Each row is a point on a landscape with many valleys, with its height.
From any point a ball rolls to the lowest of the 2 points nearest to it. It stops when none of these is lower. Distance is the straight distance between rows; heights are no part of it.
<942>: [ 25   4 -19 -52  37  18   6 -20  -3  42 -33  15  30   8 -12 -54  34 -18
  -4  14  19 -49]  h=570
<632>: [ 26   7  62   9  19  -9  24 -10  39  39  25  -9   7 -26 -11 -22 -46  32
  46   2  51  -7]  h=508
<953>: [-20  13 -14   2  24 -11  -6   0  28  -2 -23  -5  33 -19 -41  29  -5 -22
   9  24   0  58]  h=634
<217>: [  5 -53  -8 -16   6  16   1  26  79 -37  -7 -27   0 -67 -29   0  24  30
   5  22   6  12]  h=584
<358>: [ 25  -5  35 -25 -18 -19  27  -1 -15   8  -8  11  -4 -36  -8 -13 -18  25
   1  -9  20  25]  h=420
<559>: [ 28 -52 -16 -12 -17 -27  43   8  -7 -31  -6 -14 -38 -36 -29  26  11  30
  -2  -4 -17  64]  h=358
<703>: [ -8  47  11 -27  26   6 -14  37   0  21   7 -24  26  35  39  -4  21  -1
  -9   2  46 -30]  h=137
<488>: [ 11  -9 -26   7 -37  30  12  10  69 -25   2   1   9   7   8   1  -7  27
 -19   0  12 -41]  h=85
<694>: [  9  19  10  38  -3 -60  11  22  -6 -19  27  16 -42   1  33  41  31 -18
 -13  28  -5  16]  h=482
<1017>: [  7  -7 -31 -20  23 -14  -2 -15 -26  56 -33  17   1   7  30  -7  23 -57
  26  20 -34  19]  h=502
<78>: [-15  17   1  66  -2 -30 -24  17 -45  -2  25  21  13  13  14  20 -17 -61
 -10  -5  32  19]  h=566
<258>: [ 26 -10  -4   4 -15 -18  25 -22  16 -28  -7  43 -23 -44 -51  -5  49 -17
 -28  19  14 -13]  h=799
<723>: [-64  43 -25  -5 -16 -34   0  18 -29 -12  -5  17 -35  14  21  62 -16  12
 -23  68  -1 -22]  h=345
<966>: [-28 -48 -58   6   6  45  14  11 -45 -14 -19  30   8 -32   6 -19 -16  -3
 -29 -21 -31 -19]  h=468
<907>: [-11 -59  13   4 -25   4  -2  54  38 -43  -9 -27  -6 -56  22   7  12  31
  -6   6  -4   8]  h=552
<555>: [-38  11 -44  18 -56   5  16  23  -3 -19 -40  18 -24  38  26  12  -1   6
 -26  34  -1   7]  h=357
<869>: [ -5 -42 -68  -8  -2   5  -2 -39   8 -11 -17  21  30  22 -44 -41   6  -9
 -32  43   0 -28]  h=507
<322>: [  9   7  27 -26  21 -16 -40 -40 -23 -17  46 -31  -1   4 -35  37  -8 -20
  25 -22 -22  33]  h=349
<913>: [-12  63   3  40 -15   4   7   2   4   4  29  18 -14  33   8  25 -47  20
  17 -45  28  36]  h=737
<453>: [ -6   3  -3  29 -26 -16 -53  -9 -35  -5  14 -19  21  29  -4  16   9 -65
 -14   2  40  -6]  h=599
<914>: [ -1  71   3  -3   5 -14 -16 -14   9  19  -3  35  -6 -30 -21  14   8 -41
   7 -13 -11   7]  h=884
<1021>: [-28 -32 -33  28 -21  24  13  18 -23  -7 -31 -23  12  25   1   6 -14  19
  -3  28 -14  -7]  h=449
<765>: [ 12 -52  24 -25 -26  30   2   6  37   0   4  24  24 -22  11 -35 -62  13
   3 -38  45   6]  h=266
<271>: [ 10 -24 -74 -27  12 -23  17 -23  -1 -18 -14  32  40 -30 -39 -18   1   4
   4  45   9 -18]  h=560
<315>: [-19  29   2 -26 -20  26 -16 -22 -21  11  10   1 -62  22 -20  -7  10 -14
 -31 -36 -41  -2]  h=712
<43>: [ 19  -4  18   8 -20  24 -27  11 -10 -12  11 -39  26 -14  -7  -5 -15  31
  40 -50  47   9]  h=464
<764>: [  1 -32 -48  -5 -14  -3 -29 -53  24 -41  -5 -10  24  18 -14 -31  -6   4
 -17  25 -39   5]  h=439
<621>: [-13   9  -7 -13  25  20  28  14   8  68  36   2 -19  74  37   2 -11 -44
 -25  18  24 -48]  h=308
<731>: [-43  23 -31  24  -7  24  -7  -2 -31  -4   2  11 -54  10 -12   1  -7  -6
 -11 -39 -58  33]  h=772
<241>: [-37  34  15 -22  -5 -46  13  24 -18  -7  -4  -3   1 -32  15  36 -16  27
 -10  46  -4 -23]  h=267
<130>: [ -8 -16  35   6  24 -31 -10   3   1   4  -2 -29  12 -84 -30   5  -7  45
  46  30  -2  34]  h=631
<85>: [  9   9  -3 -11 -22  16  30  46   8  -9 -16  21 -12  13  29 -21  -1  20
 -31 -30  35  38]  h=285
<552>: [ 20  23 -26  13  -9  13  10  32  61  -3   3 -10  16  44  44  -2   9  12
   4  21  19 -22]  h=166
<284>: [-36  -7   0  -5  19   6   5   8 -34  63 -32  -3   9  35  36  11  -6 -68
  18  37 -12   5]  h=437
<37>: [-21 -39 -28  31 -12  36  -1  59  -6 -34 -14 -31   2 -26   9  25  -1  26
   1  -6 -21 -12]  h=509
<885>: [ -1 -20  35  42 -20  10 -29  11 -19 -25  23 -19 -20  44  38  11   3 -13
  -3 -39 -20  25]  h=376
<353>: [ 11  23 -27 -20 -30   9   4 -23  27  36 -11  -2 -23  66  29 -24  14  -1
   0  16 -36 -25]  h=738
<620>: [ 32  -5   0 -43  27  -5  34  -9  21  28   4  11  15   5 -21  -7  13  -4
  -8  26  18 -51]  h=518
<83>: [ 12  14  12  11  -6  -2  42  18 -18   7   2  22 -34  38 -31 -11  32 -26
 -65  15  52  -9]  h=721
<22>: [-57 -41 -38 -19  -7  65 -12   1 -21  11 -14  13 -17  10  17 -25 -26 -21
 -40 -28 -41 -31]  h=346
<348>: [ 25  11  63   6 -30 -19  -5 -12 -27   9   7 -13   5  -5  28 -19 -25  33
  34 -38  33  17]  h=469
<152>: [ 29 -48  17   8  21  21 -17 -23  -5 -15  -8 -20  17   6 -14 -31  36   8
  11  -8  -6   1]  h=548
<119>: [ 29 -35  38  -7  29  34  20 -24  38   0  -1 -24  -3  18  -2 -17  -5  38
  27 -26 -25  15]  h=593
<887>: [ 20  18  56  12  32 -34 -30   1 -38   3  56 -22   1  -4  -5  40  -2 -29
   7 -29  -9  19]  h=388
<277>: [ -3  33  15  47 -22  10   5  -3   0   6 -14  -8  -9   8  -7  26 -24  26
  53  -6  18  14]  h=714
<778>: [  8   1  -3  46 -25   9 -10 -17  -7 -13 -15   2  -7  48   6 -13   4  -3
   3 -35 -19  46]  h=311
<1040>: [-12 -13  67  35  11  -8   7 -23   8   5  -5  -9  10 -49 -20   0  -3  39
  25  39 -16 -19]  h=654
<531>: [ 20   1  84  14  31  -9  17 -15  29  16  54 -14 -21 -10 -23  15 -22  14
  28 -30  26  10]  h=540
<139>: [ 20   3  14 -11  22  -7  13  -2 -19   2  14  32 -20 -15 -42 -11  42 -53
 -54  -6  35 -10]  h=760
<370>: [ 11  61 -51 -12 -25  17  -1  -7  29   8 -20   0   0  28  -9  -1   7  15
  12 -11 -11  -4]  h=778
<889>: [-40  30  -9 -11  25  14  -2  46 -12  27  22 -12 -22  57  48   8   2  -1
 -25  32  23 -23]  h=220
<79>: [ 10 -43 -20  16 -25   9  -8 -18  27 -36 -18  -2  27  20   6  -6 -22   8
   3  -8 -36  40]  h=378
<591>: [ -3 -17 -52  -6  36 -42 -11 -39  -1  -2   0  26  43 -20 -26   7  -8 -25
   2  37 -19  37]  h=601
<668>: [ -6   0 -13 -25   6 -63  15 -15 -24  13   3   1  28 -32  -2  32 -32  -1
  -2  36 -20 -21]  h=209
<361>: [ -7  13  -2  -4  13   5 -36   9 -74  -2   6 -35  -9 -17  13 -20  24  23
   0 -20 -41 -38]  h=594
<390>: [ -9  23  24  38  -9 -28  -2  13  -2   3   5  34   1  16  51  35   7 -40
  -1  21  19 -13]  h=524
<657>: [  3   6 -18 -33  17  28 -53 -21 -26   3  16  -3 -17 -26  12 -27  22  11
  19 -41 -46 -47]  h=637
<221>: [  7 -10  34  48 -28 -26  22  15  -3  -2  22  23  -3 -28 -12  28 -10   7
  -8  22  40 -71]  h=713
<896>: [-39  24 -44  24 -49 -14  28  28 -26 -37  -2  45 -53  25  24  37 -26  36
 -34  32  14  -8]  h=245
<426>: [ 33 -47  -5 -51   3  31  11 -13 -22 -10 -34 -11   2   4 -30 -39  45  22
  10   7   1 -14]  h=494
<706>: [ 39 -29 -23   1 -15 -63  11 -14 -26 -16   3 -26   6 -11  -9  21   6  28
  10  21 -42  47]  h=306
<977>: [ -6  54  23  -9   1  12 -18   7  10  -5   6   4 -54  11  10 -15  51  -9
 -19 -16 -20 -27]  h=648
<282>: [  7  11  11  14  -1 -19  13 -23 -34  36  35   9 -26  57 -15  -9   6 -57
 -39   9  23 -16]  h=677
<129>: [  4  77 -28 -27 -39   5  12  23  18  15  -7  -3   1  -1  -5  -5 -27  49
  36 -28  30  30]  h=773
<726>: [ 20  -1  44  20   5 -52 -11  -1 -33 -17  19  -2 -44 -18   8  23  32 -22
 -18 -15 -31  17]  h=436
<776>: [ 12  52   7 -31  -3   1  -4  47  27   0 -13 -19  26  -9  24 -31  36  51
 -11   8  66 -20]  h=195
<658>: [ -9  14 -17  -5 -35  11  10  21  -7  12 -54  -3  21 -15  20  29 -23  17
  61 -12   2  25]  h=686
<964>: [-17  24  13  -2  32  -7  24  -2   2  59  12  11 -13  55  34  24 -17 -49
   7  25 -11  -6]  h=374
<682>: [ -5 -43 -10  18  16  15 -44 -72  13 -22  20   3  26  -7 -25   2 -23  15
  65   2 -33 -37]  h=230
<397>: [ 16  36  37  12 -16   4  16 -13  52 -14  -3  20 -36  -4   0  -8  28   9
  -3 -10 -15   1]  h=603
<971>: [-10  -2  59  63   5 -25  -1 -27   2  -1  33  20   5 -42 -29  13 -14 -16
  -5  29  17 -42]  h=684
<209>: [ -5 -12   2  -7  33  26   7 -11  34  33 -15 -32 -12  56  37 -34  20  -7
   3  29 -45 -28]  h=690
<127>: [-39 -16   1  17  23  10 -27  -1  18   0  -2   2  45  -2  16 -18 -19 -28
 -23  13  -6 -36]  h=59
<431>: [-29 -21  -1  10  29  16 -24 -53  24  -6  22   8  43  -4 -25  -3 -47 -10
  11  14 -12 -45]  h=157
<874>: [-21 -17 -22  10  19   4  21  20 -33  -2 -27  23  -2 -43  15   4  -4  -5
  -1 -21 -45  21]  h=496
<827>: [ 10  86   4 -21  -9 -17   5  -1 -13  16  18 -13   1  27 -10  27 -22  21
  16 -36  27  46]  h=755
<491>: [  3  43  80  17   6  17  18  16  47  -3  30  13 -40  -8   0  14  -7  16
   5 -26  16   5]  h=571
<540>: [ -8 -31  15 -10  -5 -26  31   5 -34 -21 -23  20 -30 -36   9   0   7   1
 -52 -29 -28  39]  h=434
<185>: [  2  10  -3   8 -17  12 -35  23 -17 -24  31 -36  11  18  10  31 -18   2
  17 -50  19  32]  h=431
<1050>: [ 34  13 -40 -17  17   5  22   0  -9  38 -49  30  31  -5   8 -25  32 -25
  30  -2   4   1]  h=559
<255>: [ 47   4  36 -21  35 -43  20 -32  15  28  18  -7  33 -21 -24  -7 -14  23
  21  19  20 -16]  h=474
<360>: [-22  49 -12   3  14  12   2  21  50   5  12  12  19  58  48  -8 -29 -10
 -28  -2  21  16]  h=227
<484>: [ 12 -63  23 -51 -22  -5  42  -4  20  -4 -11  31   7 -32 -15 -23 -53  24
  -6  -6  23  20]  h=348
<376>: [ 26 -42   5 -21 -25  56  -3   4  50 -26  -7   3  24   7  12 -35  -9  30
  -1 -30  29 -34]  h=179
<173>: [-62 -16 -20  -1  -4  40 -44   6  -7  -5  16 -19   7  18   7 -32 -25 -10
 -49   1 -11 -54]  h=188
<888>: [  2   7  12 -29   1  12  -4 -20  33 -20 -17  22   2 -43 -61 -12  22  -6
  -6   0  18   6]  h=831
<342>: [ -6 -26   8 -28  19  15 -27 -35  -4  11   9  -3 -19   1  29 -12 -14 -14
   0 -21 -81 -23]  h=694
<919>: [ 14  -7  11  16  22   6 -23 -67   6 -11  41   2   9  -6 -37   6 -19   4
  51 -24 -22  17]  h=294
<960>: [  9  -8 -12 -13 -25 -61 -19  -3 -42 -21  -1 -52  32 -10  12  27  -2  22
  -4  31 -14  -2]  h=262
<815>: [  2  35  -3 -27  11  -8 -37  -7  11  -7 -27  16  15 -47 -33   4  55 -45
   5 -13  11  17]  h=860
<575>: [-21  13  18 -14  -8   1  -2  27 -23 -15 -31   2 -14   4   8  -2  30 -22
 -43 -19  10  47]  h=356
<295>: [ -3 -13 -42  15  17   0 -11  25 -69   9   1  -8 -13 -10   5  19   1 -16
  11 -19 -37  -1]  h=545
<63>: [ 37  18 -28  -5 -14  -5   6  38   7   1 -10 -15  27  -1  18 -33  19  32
  -5  -8  54  21]  h=233
<1012>: [-26   7 -47  12  -5  17   7  34   8   1 -29 -14  16 -10 -12  41  -9 -12
  35  -3  -7  55]  h=660
<67>: [ 14  -8  12  11  21  -1 -27 -14 -43  27  44 -26   2  39  -5 -16  20 -54
 -16 -19  23   0]  h=638
<785>: [ 16 -26   3 -21  48  53  23   0  26  11  -8 -21 -13  32  -1 -41  20  29
 -14  -6 -33 -34]  h=642
<661>: [ 12 -44  31  13  27 -19 -17  11  54  -9   0 -15  29 -71 -10  -8  16   8
  30  39  19  28]  h=610
<96>: [ 33 -53 -15 -17 -20  14  31  16 -13 -21 -42  -5 -14 -16 -22  15  27  21
  28   0  -5   5]  h=424

Call two points neighbours if one is among the 2 nearest of the other. Go from one point of each pair to the other, from neighbour to neighbour, staying as low as possible. Name the highest point that can't be avoided.
<127> and <703> | <874>
<127> and <255> | <942>
<896> and <668> | <723>
<488> and <778> | <348>

Two balls start at each pair of points below. Name the first point that both come to, or write none.
<139> and <221> | <390>
<913> and <370> | none
<1050> and <815> | none

Where does a ball stop that starts at each point below?
<129> | <778>
<258> | <127>
<694> | <127>
